A landscape with many valleys, sampled at points; each row gives a point and its height.
A ball rolls from a point to whichever of its 2 nearest points has the largest drop for the distance, and stops where none of them is lower. Distance is the straight distance between rows; heights are no part of it.
koma: -30  -42  -3  -22  -40  41  19  7  -24  -10  -6  7  -17  -25  31  7  -10  -10  22  30  4  24  -19  -21  40  -1  12  6  37  18  h=59.0
tevum: 4  14  12  -18  10  -48  16  24  10  -5  16  -29  6  4  15  -15  -16  36  -13  -6  5  -11  -21  -22  -43  7  -22  -34  -8  -3  h=66.8
sez: -14  -18  -1  -29  -28  12  10  27  12  -11  -10  2  0  -30  46  -21  -13  28  -7  22  33  19  -19  -7  9  6  6  11  -3  3  h=64.2
todas: 29  2  -14  3  -27  -4  40  5  -11  -10  14  27  -18  -18  17  -24  -11  0  -39  30  -18  2  33  62  26  -37  -4  27  -1  -33  h=42.7
dabi: -5  11  -2  -6  -13  -30  56  10  -19  -12  1  13  -33  -19  1  3  -9  17  -21  33  -12  11  26  32  21  -22  -34  20  20  -15  h=64.8
noda: -10  27  -21  -10  16  -53  36  -6  -14  -16  11  6  -27  -10  7  4  4  25  -27  13  -17  -1  26  13  -5  -23  -40  -8  19  -10  h=13.8
kab: -22  -9  -3  -33  4  -12  2  -1  -16  -3  -27  -3  -21  -13  37  3  13  27  -11  4  5  8  11  -36  -19  -6  10  -41  19  -7  h=48.1
dil: 9  32  6  29  27  -47  -7  -4  30  10  5  7  -7  -5  -32  38  10  7  -3  -13  -7  -1  42  2  -8  -30  -46  3  10  -7  h=28.4
nazuz: -16  7  4  -28  16  7  13  -13  -43  -9  -14  29  -12  -9  -2  -5  7  -36  -23  14  -13  -10  -12  -15  54  -3  8  7  16  -15  h=53.6
Fep: 6  17  3  -17  -13  -32  59  16  -14  -31  20  18  -26  -13  16  -16  -18  32  -26  32  -23  11  11  42  23  -19  -31  21  13  4  h=66.4
pofi: -4  30  -13  8  16  -57  21  -3  -4  -5  8  7  -29  -10  -7  24  17  25  -14  6  -7  4  44  3  -8  -29  -44  -9  24  -5  h=18.8
moda: -15  24  7  -28  36  -8  3  -2  -13  -12  -9  2  0  2  46  -10  10  -8  -15  -9  12  -18  -31  -52  -11  -32  14  -55  4  6  h=53.5
Valo: -3  -13  8  35  0  -28  -24  3  3  -2  -9  -10  -5  -7  -10  19  -10  51  49  -7  -1  20  43  0  -19  19  -12  -3  -5  14  h=38.3
zumis: 14  27  -6  9  15  -22  32  14  31  10  33  -14  14  29  -34  -19  -9  -2  -40  -7  -5  -24  -3  16  -33  -15  -28  7  0  -25  h=54.3
rov: -11  3  13  41  23  22  -27  -19  13  18  -21  3  4  19  -48  31  15  -3  22  -35  -10  8  42  -6  0  -3  -10  8  -1  1  h=45.8
tizem: 16  1  1  -7  9  27  -10  8  24  1  -3  -21  23  31  -4  -12  -11  -1  -25  -7  16  0  -26  -5  -31  11  24  -19  -4  0  h=52.3
Tegev: 26  23  -23  9  -4  -21  39  9  16  0  -2  4  -16  -11  -8  20  8  22  -23  29  -10  19  48  38  -5  -51  -30  6  21  -8  h=61.9
Sep: 29  -2  -25  34  -16  33  -6  -5  33  0  -13  2  18  7  -26  1  -1  9  -1  10  13  15  18  50  -10  -5  7  20  10  -6  h=25.3
dakor: 2  -8  25  -9  7  11  7  29  25  8  19  -19  21  6  0  -15  -17  -11  -11  -8  44  -12  -37  -23  -27  38  10  -19  -26  6  h=34.9
Tonot: 26  2  -1  15  -6  17  12  -7  -5  1  -6  31  -2  -22  -23  -7  -3  -15  -21  25  5  6  -4  45  28  -8  -17  35  -5  -21  h=58.4
zeku: -21  -12  12  -9  -1  -10  -41  3  -9  -3  -22  -18  -8  -28  21  15  13  10  27  -19  12  7  -6  -38  -6  11  16  -34  -10  -1  h=2.1
lef: 7  5  24  -21  9  25  10  30  26  -4  16  -13  20  -5  29  -29  -15  -7  -12  -1  46  -11  -46  -23  -16  10  14  -28  -23  10  h=26.5
Tona: 17  24  20  30  11  -32  2  19  19  -10  39  -15  5  5  -47  24  -11  34  15  -18  -3  6  3  16  -19  2  -37  -7  18  16  h=39.7
rer: -11  14  7  18  26  -1  -20  -18  4  10  -21  10  2  -6  -45  22  19  -19  -10  -15  8  1  -1  2  3  -5  -13  20  2  -13  h=32.2
dar: -25  -36  -26  1  -26  20  -12  16  -36  23  -18  6  10  -1  35  21  10  1  76  11  -23  -12  -8  -19  16  16  36  29  16  58  h=35.0
tez: -14  -27  -34  5  -20  30  -15  6  -14  2  -18  4  13  8  25  4  2  4  65  18  -9  10  -18  -19  11  22  39  18  20  59  h=41.5
fol: -6  -6  2  -5  -8  -9  -7  2  -4  -2  -12  -6  5  -19  -1  5  2  26  -2  9  17  7  -9  -2  -11  17  -10  3  -2  -11  h=34.7
Mol: 46  -1  0  -8  -22  41  2  -18  -2  -6  13  31  8  3  -4  -24  10  -30  -17  10  -6  2  -12  44  36  -4  14  26  5  -22  h=23.9
Zek: -10  6  20  -15  33  -11  -13  -1  1  3  2  -8  3  -2  10  2  9  -17  -21  -25  20  -22  -34  -41  -18  7  -1  -34  -7  -4  h=22.3
gegog: 32  -29  -13  -6  -50  32  -6  5  4  -10  13  33  3  -13  22  -29  -12  -4  -13  18  7  12  -10  47  17  2  9  40  -4  -8  h=23.1
lafis: -9  -29  -4  -12  -33  -17  31  25  -17  -8  -2  13  -36  -39  7  16  -17  30  12  33  7  26  8  25  9  6  -39  30  29  9  h=30.2
Lufos: 1  31  19  -5  10  -43  29  9  2  -14  36  6  6  -3  -20  -13  -12  5  -21  -1  -6  -15  -26  14  6  11  -41  16  -10  -10  h=75.1
degi: 18  16  -5  -32  0  27  18  -3  14  -16  12  8  15  19  29  -29  4  -18  -29  8  -2  -16  -32  -10  11  -23  31  -22  -9  -9  h=29.9
bule: 34  3  -6  -1  -8  29  4  -8  16  -4  5  10  16  3  -20  -21  1  -21  -24  2  13  -4  -26  29  14  7  8  24  -14  -19  h=34.4
nol: -36  -28  7  -5  -10  13  -37  -2  -17  -3  -17  -18  0  -26  28  19  12  9  54  -7  1  9  -8  -34  11  20  27  -23  -2  25  h=12.9
kizu: -11  -15  26  -5  39  15  -35  4  7  14  10  -15  8  46  -28  12  3  -40  9  -44  -7  -15  -8  -47  -23  28  14  -27  -5  19  h=43.1
fama: 1  -4  -6  -24  -32  0  12  24  27  -18  4  -11  14  -18  33  -20  -25  39  -12  24  14  10  -24  10  -16  7  -12  5  -10  8  h=66.5
kage: -13  3  14  -12  39  -21  -23  -9  -2  11  -9  -10  -4  16  18  1  6  -19  -20  -36  3  -29  -18  -63  -30  -10  2  -46  4  1  h=28.7
vin: -2  12  13  -28  -7  2  14  9  14  -7  12  5  17  -14  28  -29  -10  -3  -32  9  26  -5  -39  -9  9  11  2  1  -32  -5  h=14.8
Rup: -15  -3  15  33  11  2  -37  -7  -25  35  9  -19  18  8  -28  32  16  -33  50  -38  -2  -29  -13  2  -2  45  25  14  -35  23  h=57.6
Muti: -14  -15  35  1  32  11  -51  -4  -1  15  6  -20  1  37  -16  16  0  -29  36  -54  -16  -10  0  -45  -10  20  22  -35  -24  18  h=46.9
teben: -6  25  4  -14  13  -56  10  1  -17  -12  3  -1  -21  -21  1  -1  6  22  -15  7  0  -8  0  -5  -7  -4  -37  -10  10  -18  h=22.6
bip: -19  -2  4  -25  -19  -40  32  7  -18  -8  -10  -1  -41  -29  30  4  -2  32  -10  25  0  8  21  1  3  4  -29  -8  24  -20  h=43.5
Siz: 9  18  -20  -21  -8  -11  30  -5  9  -13  9  -9  7  0  32  -39  -8  15  -45  14  -8  -13  -8  16  -17  -22  0  -3  -22  -27  h=37.0
Geba: 14  20  -11  -32  9  19  16  -1  20  -3  11  -6  16  35  23  -24  -1  -23  -37  -4  0  -26  -34  -20  -17  -23  24  -37  -5  -7  h=36.8
Vevor: 13  28  8  12  16  -39  18  2  6  -1  23  13  -3  -14  -33  0  -5  5  -23  4  0  -14  -9  11  7  -2  -50  25  0  -14  h=72.2
galo: -14  0  28  5  20  -24  -49  -12  0  21  7  -13  -11  -3  -32  22  11  -29  8  -51  -1  -19  -5  -22  -12  13  -5  -6  -8  -10  h=39.4
kave: -20  -10  -2  -31  -23  2  40  5  -32  -7  -16  5  -32  -26  36  -4  -10  7  -29  24  10  5  2  -5  23  -5  4  1  16  -26  h=38.1
Duv: 0  20  22  23  32  -46  -24  2  24  23  11  -1  -10  9  -43  13  1  -2  -1  -36  -5  -10  35  -17  -25  -11  -41  0  10  -6  h=36.0
Fuzi: 1  -12  2  0  -19  -32  13  11  -11  -14  7  0  -25  -33  -2  21  -2  45  28  17  1  27  10  21  2  4  -42  9  26  17  h=24.7
puged: 18  -18  -21  -7  -40  23  -6  15  32  -8  12  -1  25  -5  19  -30  -24  19  -2  15  22  15  -29  29  -3  18  7  35  -15  7  h=36.2
durem: -21  -3  6  -28  -23  -28  45  15  -28  -11  0  8  -28  -25  40  -9  -18  14  -29  34  6  4  10  5  23  1  -19  8  1  -17  h=40.9
viv: -9  8  20  -16  14  28  -5  14  8  -10  10  -13  17  -6  12  -16  -3  -22  2  -4  36  -12  -55  -32  10  11  14  -24  -17  19  h=32.9
nadu: 2  4  16  0  12  -10  2  6  13  10  11  -6  16  4  -25  -1  -6  -17  -21  -10  21  -18  -29  -8  -17  27  -16  4  -14  -15  h=17.9
lovi: -9  -3  17  -21  19  -4  -28  0  -2  -7  -10  -10  0  -14  26  6  5  7  -2  -10  20  -10  -25  -47  -6  7  8  -42  -6  -2  h=13.6
rog: -13  9  19  3  27  -22  -17  4  1  23  15  -13  -5  6  -27  11  6  -27  -19  -26  9  -29  -14  -27  -20  24  -15  -1  -6  -21  h=29.2
razi: 33  -7  -9  -13  -12  36  0  21  35  -7  13  -22  29  19  13  -22  -19  13  -24  0  19  -4  -23  8  -31  8  25  -13  -18  -2  h=48.0
davim: 2  -16  -26  50  -7  21  -5  -7  -26  35  -25  19  11  -18  -15  28  12  -14  46  11  3  -15  -6  29  3  2  15  59  -5  46  h=64.9
leg: -7  -5  15  -8  35  -42  -31  1  5  23  6  -14  -12  26  13  3  -3  -17  -25  -51  4  -31  -1  -50  -47  -5  -2  -44  0  -5  h=33.9
sut: -12  4  4  -20  -1  -26  10  -1  -8  -11  -9  1  -5  -28  13  -6  5  16  -18  14  10  -1  -13  -9  4  10  -19  3  -3  -21  h=30.0
Ras: 3  -7  -12  8  -10  16  33  -12  -25  9  -26  23  -29  -13  -13  27  7  -17  -27  22  -2  17  37  17  23  -36  -7  20  33  -26  h=49.0
vubul: 7  11  23  63  16  -45  -28  8  20  9  22  -13  -6  -5  -49  35  -7  5  50  -41  -9  2  34  5  -7  10  -18  -1  -19  12  h=49.9
Ver: -18  0  19  -12  7  -34  -43  -7  -18  8  -5  -9  -19  -35  -9  18  23  -22  5  -23  2  -10  -18  -15  23  10  -7  5  -16  -21  h=34.0
Supap: 8  -9  16  -14  45  20  -15  3  19  10  1  -17  13  66  -16  3  -3  -35  -16  -33  -9  -13  -13  -50  -26  8  16  -44  6  22  h=37.4
mukir: 5  7  -18  -22  -30  15  28  -16  -22  -23  17  28  -3  5  54  -44  -1  -17  -38  16  -30  -11  8  22  40  -22  31  -6  -12  -32  h=61.3
gisi: 6  -8  -1  40  2  -8  -7  7  7  9  9  -20  22  4  -32  15  -9  0  22  -8  27  -10  -18  11  -19  43  -6  13  -14  16  h=73.6
bitus: -34  -31  -3  9  -21  17  -28  6  -35  23  -15  -3  8  -6  36  22  16  0  88  -1  -29  -10  5  -19  22  17  36  2  5  51  h=29.1
Lev: -6  -9  2  4  10  28  -21  -21  -3  -4  -17  -9  27  27  -15  12  6  -13  59  4  -21  5  -12  -21  8  31  18  -16  6  43  h=51.1
der: -21  -9  26  -2  26  4  -56  -21  -10  11  -3  -13  -2  19  -22  19  15  -26  48  -55  -32  -5  12  -32  7  12  14  -25  -20  9  h=50.3
vevu: -7  14  9  15  26  13  -27  -23  11  15  -25  1  -2  24  -34  9  12  -1  -1  -30  -7  5  34  -19  -15  -7  -3  -6  12  -8  h=41.2
ziza: -14  -39  -4  -10  -41  9  34  13  -18  2  -15  5  -31  -29  17  6  -16  11  -12  34  11  25  6  16  16  2  -17  30  19  -13  h=33.6
nosiv: -17  -27  -16  -21  -26  34  -2  14  6  -12  -8  8  8  -22  41  -11  -5  14  14  16  26  23  -31  -13  11  15  20  14  9  19  h=62.3
Raz: -24  -15  24  -8  -1  -15  -46  -15  -9  0  -28  -7  -27  -11  5  11  12  9  47  -47  -14  17  40  -28  -8  -1  21  -27  -18  -13  h=58.5
Pedu: -8  2  14  27  13  16  -33  -16  -33  22  -4  -21  25  34  -15  29  24  -23  78  -19  -35  -33  1  0  14  31  28  4  -18  45  h=51.5
Vige: 43  -18  1  -12  -35  49  3  -7  -17  -5  17  43  -6  -7  15  -32  -6  -24  -17  22  -14  9  -1  47  43  -10  13  31  8  -13  h=12.1
Kof: -18  -22  17  11  12  -7  -51  -9  -13  10  -26  -17  -15  1  7  2  -1  15  57  -58  -22  15  41  -22  2  5  30  -23  -36  -3  h=55.6
Bepo: -6  -11  -5  17  -8  30  5  -9  0  4  -34  14  -16  -1  -18  22  16  1  5  8  0  28  38  12  2  -20  0  7  40  -10  h=42.2
vubeg: -31  -29  6  9  -10  10  -39  -5  -24  7  -17  -13  -4  -10  29  25  9  11  70  -16  -20  3  13  -22  9  26  36  -16  -15  35  h=21.0
seles: 28  2  -16  24  4  32  -11  -7  30  4  -11  -7  17  25  -35  -2  -3  8  -15  3  9  9  11  26  -19  -3  13  7  7  -18  h=17.5
beri: -5  -15  15  5  13  26  -1  10  11  8  17  -18  21  19  -19  6  -3  -22  -2  -15  36  -12  -31  -30  -27  44  20  -15  -19  12  h=41.1
Pip: 35  3  -17  -7  -13  45  -10  -9  19  -6  2  -10  20  30  -15  -15  2  -1  -17  3  2  8  -5  27  -10  -9  24  -4  10  -17  h=6.6
foli: -5  -31  2  -26  -35  21  25  7  -22  -7  -16  18  -15  -29  24  -15  -13  -6  -17  31  11  23  -4  7  33  -3  6  22  12  -9  h=35.5
dekin: 6  20  -45  0  -13  -21  43  -4  -5  -18  27  6  -8  -2  19  -35  0  13  -37  19  -34  2  40  55  5  -43  -10  8  -22  -32  h=58.7
pivep: 9  -1  -4  7  -19  -26  46  12  -11  -1  -5  2  -46  -26  3  25  -5  20  -4  34  5  20  48  23  16  -27  -41  7  32  -5  h=63.5
devid: -26  2  -8  -26  -4  -30  22  -8  -19  4  -20  1  -38  -14  30  3  10  29  -22  11  -4  9  22  -16  -11  -13  -13  -23  18  -23  h=45.5
maguv: -32  -16  19  -16  -9  -7  -24  -11  -22  9  -37  -5  -41  -16  19  13  16  22  28  -28  -4  18  43  -32  -8  -2  0  -30  12  -11  h=60.6
lale: -1  37  -37  7  1  -43  45  -9  -2  -19  33  6  -5  9  5  -29  -6  -1  -44  14  -31  -7  16  43  6  -40  -24  11  -21  -22  h=56.5
Toti: 16  10  14  -11  -1  -3  17  11  15  -4  19  -5  19  -1  -4  -24  -15  -6  -32  3  20  -6  -35  1  -2  21  -5  13  -32  -9  h=2.5
Tumup: 8  -15  -28  33  -6  31  -2  -13  -21  14  -12  11  21  -2  -26  13  -1  -20  36  10  11  -8  -22  32  7  20  17  42  -4  37  h=67.4
rak: 8  23  15  31  14  -37  -19  -5  28  10  -4  -4  -17  0  -21  26  11  24  26  -22  -6  17  65  -11  -15  -21  -38  -4  2  -1  h=32.7
fut: -8  -17  -13  22  -5  23  -26  -9  4  4  -21  -12  18  14  10  4  -16  29  29  1  9  12  2  -8  -26  31  31  0  -1  32  h=35.9
Pesit: 36  5  -14  -20  -4  41  -5  -17  15  -13  3  2  16  29  -18  -14  12  -21  -9  16  -24  0  -16  2  10  -9  18  -20  20  -10  h=18.7
vem: -28  -43  -11  -24  -45  34  16  20  -17  -6  -2  20  -17  -33  41  -4  -14  -4  15  16  30  25  -26  -11  30  10  6  28  14  20  h=60.3
buke: -35  10  3  -24  25  -25  -25  -26  -23  9  -19  7  -25  -12  18  9  21  -15  -12  -21  -10  -16  -5  -41  -5  -12  4  -24  13  -20  h=52.4
Tef: 3  6  13  36  9  -29  -17  2  22  -2  -12  -1  -17  -3  -14  25  3  47  47  -18  -4  34  72  3  -19  -8  -26  -6  -4  7  h=35.1
faz: 25  -16  -21  -3  -2  53  -18  -5  31  -15  8  -19  31  46  2  -10  -14  -4  24  16  -1  11  -20  -6  -4  20  40  -27  13  28  h=19.2
Fileb: -18  3  19  8  7  -5  -32  -18  -19  13  -15  6  -10  -23  -29  22  27  -20  11  -19  -2  -2  -9  -6  22  13  -8  16  -4  -8  h=15.6
tuzel: 34  -16  -19  4  -35  25  20  13  3  -9  8  22  -11  -18  6  -14  -7  6  -26  28  -5  10  23  57  16  -33  -10  32  3  -23  h=40.8
Kefit: 19  11  -1  28  3  1  8  -4  11  0  1  13  13  -10  -44  8  1  -10  -11  11  18  4  -7  32  10  -1  -26  35  -6  -13  h=63.0
Pepo: 1  1  -5  55  13  20  -15  -22  15  18  -28  12  18  4  -42  35  12  -5  26  -14  4  8  33  17  -3  2  -6  26  -7  18  h=50.9
luv: -12  -1  1  9  3  14  9  -15  -10  12  -28  23  -25  -9  -26  25  28  -11  -11  5  -6  17  37  0  16  -27  -12  10  32  -19  h=45.4
Tezav: -26  2  -4  -37  13  -3  9  -5  -16  -9  -21  5  -14  -10  50  -4  12  7  -15  1  11  -5  -9  -46  -5  -22  14  -50  13  -8  h=50.6
lize: 6  -16  3  -22  -42  11  26  10  -13  -11  -3  30  -14  -19  40  -31  -19  -3  -33  33  -3  12  1  32  33  -3  11  36  -9  -15  h=37.6
fifi: -33  -25  13  6  -9  22  -19  -11  -21  5  -33  4  -13  -15  -4  26  19  7  36  -7  -9  18  19  -11  7  8  3  -5  15  7  h=42.1
buval: 1  -22  -10  -6  -1  37  -17  -12  9  -6  -17  -4  17  25  -6  2  5  -9  51  27  -16  23  -8  -22  14  15  26  -14  22  35  h=49.2
Zeten: -3  -34  -33  -6  -23  36  -6  2  3  -6  -11  1  14  16  12  2  0  -15  64  37  -19  23  -13  -15  19  15  29  -2  26  48  h=46.3
Gup: 4  13  -2  -6  24  -27  29  21  24  23  36  -3  9  27  -39  -15  -7  -28  -45  -20  3  -35  -4  1  -35  3  -22  8  1  -24  h=60.5
sida: 3  25  -2  16  21  -11  -6  -10  16  13  -5  7  -2  6  -37  14  14  -13  -31  -3  5  -15  16  3  -7  -20  -28  22  9  -27  h=41.4
Pigol: -10  12  -12  -24  -5  0  33  -13  -33  -15  2  35  -11  1  32  -29  -7  -30  -42  18  -18  -7  8  18  42  -18  16  5  -7  -37  h=59.6
lapep: 0  44  16  -10  -5  -44  43  10  -7  -17  37  17  7  4  3  -37  -22  7  -35  10  -22  -6  -20  26  15  7  -29  21  -23  -5  h=71.7
rubo: -25  -14  7  7  -8  25  -20  -20  -26  9  -24  2  5  -6  -14  26  21  -8  57  -6  -25  13  11  -2  18  18  14  4  14  25  h=44.9
miz: 19  14  -5  -17  -29  7  20  0  12  -9  21  -2  13  5  30  -44  -2  1  -48  8  -15  -24  -12  26  0  -14  23  -2  -28  -30  h=31.9
zili: -11  -10  -6  64  8  9  -17  -14  -6  24  -23  12  11  -19  -31  48  20  -11  43  -4  -5  0  28  24  12  -7  -6  34  -15  25  h=56.2
meva: -22  1  27  -19  5  -19  -24  0  -37  4  0  4  -16  -47  2  9  17  -21  -3  -4  13  -9  -29  -17  33  15  -4  9  -18  -16  h=43.7
bome: 21  -11  -4  -2  14  44  -13  4  21  -10  15  -23  30  53  -19  -5  -14  -29  15  3  13  6  -27  -19  -14  23  36  -28  8  27  h=27.1
fuvup: 14  7  -1  -45  4  24  8  -3  11  -27  4  7  8  6  18  -20  11  -31  8  33  -11  1  -27  -23  40  -11  16  -30  20  5  h=15.5
lopu: 36  -19  -28  18  -30  25  3  11  21  -6  -4  16  6  -8  -8  -4  -8  13  -3  26  10  18  11  46  -3  -14  -5  31  10  -10  h=33.7
pup: 13  45  -26  10  12  -39  43  -8  15  -9  39  7  4  20  -13  -24  -9  -10  -45  3  -19  -18  13  41  -10  -37  -36  14  -12  -16  h=53.7
fona: 6  9  -18  -12  19  1  25  7  17  0  17  -10  14  31  18  -35  -5  -24  -46  -14  2  -35  -31  -11  -23  -15  14  -21  -20  -18  h=42.8
depu: 13  -1  -7  -4  -42  -10  31  9  -16  -13  8  27  -8  -13  38  -43  -21  -1  -42  28  -22  6  27  55  28  -14  5  27  -22  -31  h=39.9
sov: 12  -19  -23  5  -11  42  -24  5  19  -12  -11  -14  27  25  12  -10  -13  19  18  13  12  16  -18  -9  -14  19  39  -12  9  29  h=28.1
sud: 7  11  10  -34  -16  27  15  6  11  -15  7  14  15  -7  43  -38  -4  -8  -26  13  12  1  -29  0  20  -7  21  0  -16  -9  h=22.1
menos: 6  -7  -24  52  3  14  -13  -8  -8  26  -5  -3  30  15  -25  16  0  -4  37  -1  18  -16  -10  23  -9  30  26  44  -10  36  h=69.7
tuf: 16  31  -22  9  18  -12  23  -6  25  7  21  2  8  26  -21  -15  2  -19  -52  -7  -5  -23  7  27  -9  -28  -19  21  -1  -33  h=48.3
pokof: 8  -4  -3  60  6  7  -3  2  5  25  7  -18  19  12  -47  20  -9  -19  28  -9  24  -18  -3  20  -19  42  14  28  -17  25  h=72.1
tido: 12  11  18  51  12  -36  -10  19  19  -1  41  -11  6  7  -57  29  -11  20  32  -36  0  6  21  7  -19  14  -26  -6  2  21  h=45.3
rul: 17  6  -6  19  3  4  23  -2  -5  7  -13  30  -11  -23  -18  13  4  -12  -25  28  7  12  24  30  22  -33  -22  29  13  -25  h=53.4
kire: -12  -8  6  2  -2  -4  -13  -11  -7  0  -30  -2  -12  -19  -7  16  14  16  6  -1  4  16  13  -10  -5  2  -9  -3  13  -7  h=38.7
Biler: 14  9  2  -28  -37  16  12  5  20  -19  23  8  13  -7  62  -54  0  0  -38  17  -5  -10  -10  20  11  -15  33  -3  -34  -13  h=27.0
sivak: 11  -12  -12  21  -16  6  -5  6  16  8  -3  -5  27  -3  -19  0  -12  7  11  12  28  0  -24  8  -16  33  -5  25  -12  7  h=75.0
ruta: 5  -14  17  4  20  6  -16  15  19  9  -3  -25  14  32  -4  2  -16  14  -20  -14  22  1  -9  -28  -44  19  14  -35  -12  13  h=56.0
buboz: -11  -12  0  54  7  3  -33  -10  -13  12  -20  -14  11  18  -2  14  -13  20  45  -14  1  -2  20  -7  -19  34  31  2  -18  29  h=41.6
dom: 1  3  3  -12  23  -34  6  25  5  5  11  -28  5  11  23  -14  -9  21  -35  -18  15  -21  -25  -33  -49  -1  -8  -43  -18  1  h=63.6
Med: 4  23  -1  12  29  -10  -12  -11  16  14  -21  -1  -7  20  -13  4  7  17  -18  -22  -4  5  40  -10  -35  -22  -17  -10  7  -13  h=44.7
nera: -15  -6  12  35  4  -16  -37  2  -15  21  1  -22  8  -13  -37  29  14  -23  37  -29  2  -18  -15  13  -4  34  1  17  -35  13  h=58.6
dib: -19  -29  8  -33  -26  30  24  -1  -30  -11  -9  2  -20  -14  17  9  -5  -28  7  37  -4  26  -13  -27  49  -10  9  -2  39  5  h=58.1
gokef: 9  6  12  -10  -2  -26  -2  20  17  -9  7  -36  10  5  11  -5  -15  49  -5  9  10  9  -7  -17  -39  14  -18  -22  -4  9  h=69.5
misus: 3  0  13  49  5  -40  -28  8  1  13  19  -17  3  -17  -44  30  1  -3  49  -23  -2  -7  4  18  -8  27  -14  11  -22  12  h=54.1
bug: -19  -13  -1  25  2  23  -22  -20  -26  21  -21  0  20  14  -9  27  24  -13  74  -7  -41  -12  11  4  19  21  21  8  0  48  h=48.2
tus: 21  34  2  3  2  -23  40  7  14  -26  22  -2  -11  -7  -10  15  3  53  -4  10  -13  18  18  27  -6  -26  -38  2  27  20  h=25.9
rukek: 21  -20  -22  -28  -30  44  9  -8  6  -14  -14  7  0  8  6  -11  9  -2  13  28  -23  26  0  -4  13  -13  19  -15  41  5  h=34.1
zarin: 15  23  -35  -3  -10  -17  45  5  0  -13  9  1  -14  -4  1  -11  7  19  -34  28  -14  8  37  37  -6  -45  -18  10  6  -22  h=60.4
zun: -20  1  21  -32  13  2  -3  -9  -35  -8  -3  14  -7  -34  10  0  11  -24  -8  11  3  -6  -28  -23  50  7  2  6  -6  -9  h=49.1
rago: 24  20  -8  4  4  13  13  -2  26  4  13  3  16  20  -26  -11  0  -23  -40  -4  4  -21  -6  24  -9  -8  0  17  -5  -38  h=42.3
kure: 3  -13  -16  6  -16  32  -10  0  3  0  -3  -4  21  -9  2  -1  -6  -2  23  11  26  3  -32  11  1  30  15  27  -8  22  h=76.2
tozu: -1  24  -10  -2  15  -16  8  -12  3  3  -10  8  -8  -4  -18  3  16  2  -34  10  0  -2  13  13  0  -18  -17  8  8  -24  h=46.2
san: -11  -17  13  34  11  -19  -40  -8  -5  7  -12  -22  -15  15  0  -7  -16  32  66  -61  -14  9  56  -10  -7  -2  23  -15  -48  -7  h=51.4
mes: 9  -12  -20  -7  -23  35  13  -14  2  -5  -22  6  -12  8  -6  -4  8  2  -12  19  -10  28  18  15  3  -22  18  -1  42  -15  h=38.8
ruku: -13  -17  7  51  12  -6  -41  -15  -6  22  -2  -14  1  24  -7  2  -14  29  52  -36  -4  0  37  -14  -17  23  29  -12  -39  10  h=46.1
vore: 1  -17  -17  64  -9  3  -7  -4  -29  35  -15  23  6  -36  -12  39  8  -12  57  15  3  -5  16  35  3  -7  -4  50  -15  39  h=61.7
Rarid: -30  18  -11  -24  19  -14  10  -28  -28  -4  -13  15  -18  -5  19  -4  15  -18  -27  1  -5  -9  0  -22  10  -10  0  -7  17  -24  h=55.4
pori: 12  -16  -11  -40  -18  33  5  5  9  -22  -6  12  9  8  14  -14  6  -25  27  40  -22  19  -13  -19  36  -8  15  -18  34  8  h=26.9
zuges: -4  7  -35  -27  -30  8  36  -14  -19  -20  13  10  -8  -1  54  -40  -1  0  -48  16  -24  -8  20  31  10  -32  26  -12  -15  -37  h=62.4
pebig: -4  9  14  -37  18  24  -1  -4  2  -22  -1  -1  10  -1  17  -14  12  -17  8  20  4  4  -38  -37  27  -3  21  -37  11  15  h=24.9
gad: -16  -4  18  29  18  15  -36  -11  -22  27  10  -20  18  38  -20  28  9  -27  57  -44  -23  -23  1  -11  6  39  35  -3  -29  41  h=54.4
bap: 12  -5  13  -10  28  35  -11  2  19  -2  5  -16  28  47  -21  6  -9  -31  1  -7  0  -2  -27  -36  -18  18  20  -40  6  23  h=32.0
tilus: 27  -32  -36  -5  -51  39  -9  11  18  -6  11  21  15  -7  25  -25  -21  8  4  14  19  15  -19  38  10  11  15  45  -12  2  h=30.1
vaso: 28  -11  -2  -8  -28  35  -5  29  40  -12  23  -10  33  5  25  -33  -19  1  -9  3  31  0  -37  16  -10  18  22  9  -24  7  h=42.4
katu: 4  23  4  17  8  -35  8  -2  12  -6  -2  3  -19  -13  -22  27  13  30  -1  9  2  14  37  11  -11  -23  -41  6  21  -4  h=22.9
Zatu: -6  9  4  -6  40  -48  -18  -9  6  26  6  -14  -13  11  1  -2  -9  -6  -30  -39  0  -32  2  -35  -48  -4  -21  -17  3  -13  h=39.2
zul: -31  17  -30  -19  14  -14  24  -25  -29  -10  -1  27  -8  5  31  -18  -6  -29  -45  8  -14  -10  0  1  19  -22  1  1  3  -32  h=57.7
nofuv: -29  -5  30  -16  16  -6  -55  -22  -18  7  -21  3  -14  -8  -13  20  27  -21  32  -41  -27  2  9  -28  17  -4  6  -13  0  -3  h=53.8
Vagu: 8  -8  -2  -13  -7  -2  -6  22  30  -11  1  -35  22  3  20  -15  -29  41  -9  18  27  8  -24  -8  -37  18  -4  -10  -14  8  h=69.3
Maf: 16  15  15  6  -2  -29  26  12  1  -30  22  10  -14  -32  -17  20  -7  51  20  5  -5  21  3  31  8  -8  -42  10  31  27  h=12.5
tisa: -22  2  22  -11  25  -23  -46  -19  -8  14  -12  -5  -22  -2  -5  11  21  -16  5  -42  -16  -19  3  -39  -8  -7  0  -17  4  -11  h=47.3
tosu: 21  36  11  12  17  -28  18  9  19  -20  31  -11  1  8  -26  27  -5  50  -3  -9  -6  14  16  16  -16  -20  -38  -9  25  23  h=33.0
nin: 7  24  -18  -12  3  -8  18  -4  5  -4  2  -7  3  11  9  -17  6  11  -42  10  -6  -6  4  8  -14  -26  0  -3  0  -27  h=41.3
Ziz: -3  11  5  9  34  -59  -14  9  17  26  24  -11  -10  14  -28  1  3  -13  -19  -38  -2  -29  8  -23  -43  -4  -29  -7  15  -15  h=40.1
baz: 8  -7  12  -4  36  -17  -9  22  13  15  -4  -33  6  33  15  -7  -9  21  -41  -19  19  -8  -5  -43  -51  -5  6  -50  -10  8  h=59.9
lapam: -1  23  21  -32  16  32  2  11  13  -21  12  2  13  3  29  -34  2  -23  -1  9  30  -10  -50  -25  25  -15  17  -29  -6  15  h=31.3
reruv: 10  25  3  -25  -20  -30  42  12  4  -20  20  8  -4  -7  17  -30  -19  30  -28  24  -16  -2  -10  31  8  -4  -24  16  -13  -5  h=68.8
ratap: 19  22  8  19  14  -18  16  8  23  9  24  1  14  5  -51  8  -4  -17  -26  0  13  -11  -10  22  -9  4  -41  26  -7  -12  h=67.3
puv: -15  -11  10  -32  -11  20  26  -4  -46  -10  -12  20  -23  -11  8  0  -9  -29  -16  25  -12  13  -7  -15  55  -11  13  -1  28  -12  h=56.6

Where does a ball stop that starts at each point below?
Tezav: Maf
todas: Maf
nera: Maf
sivak: vevu
kure: vevu
Vevor: fuvup
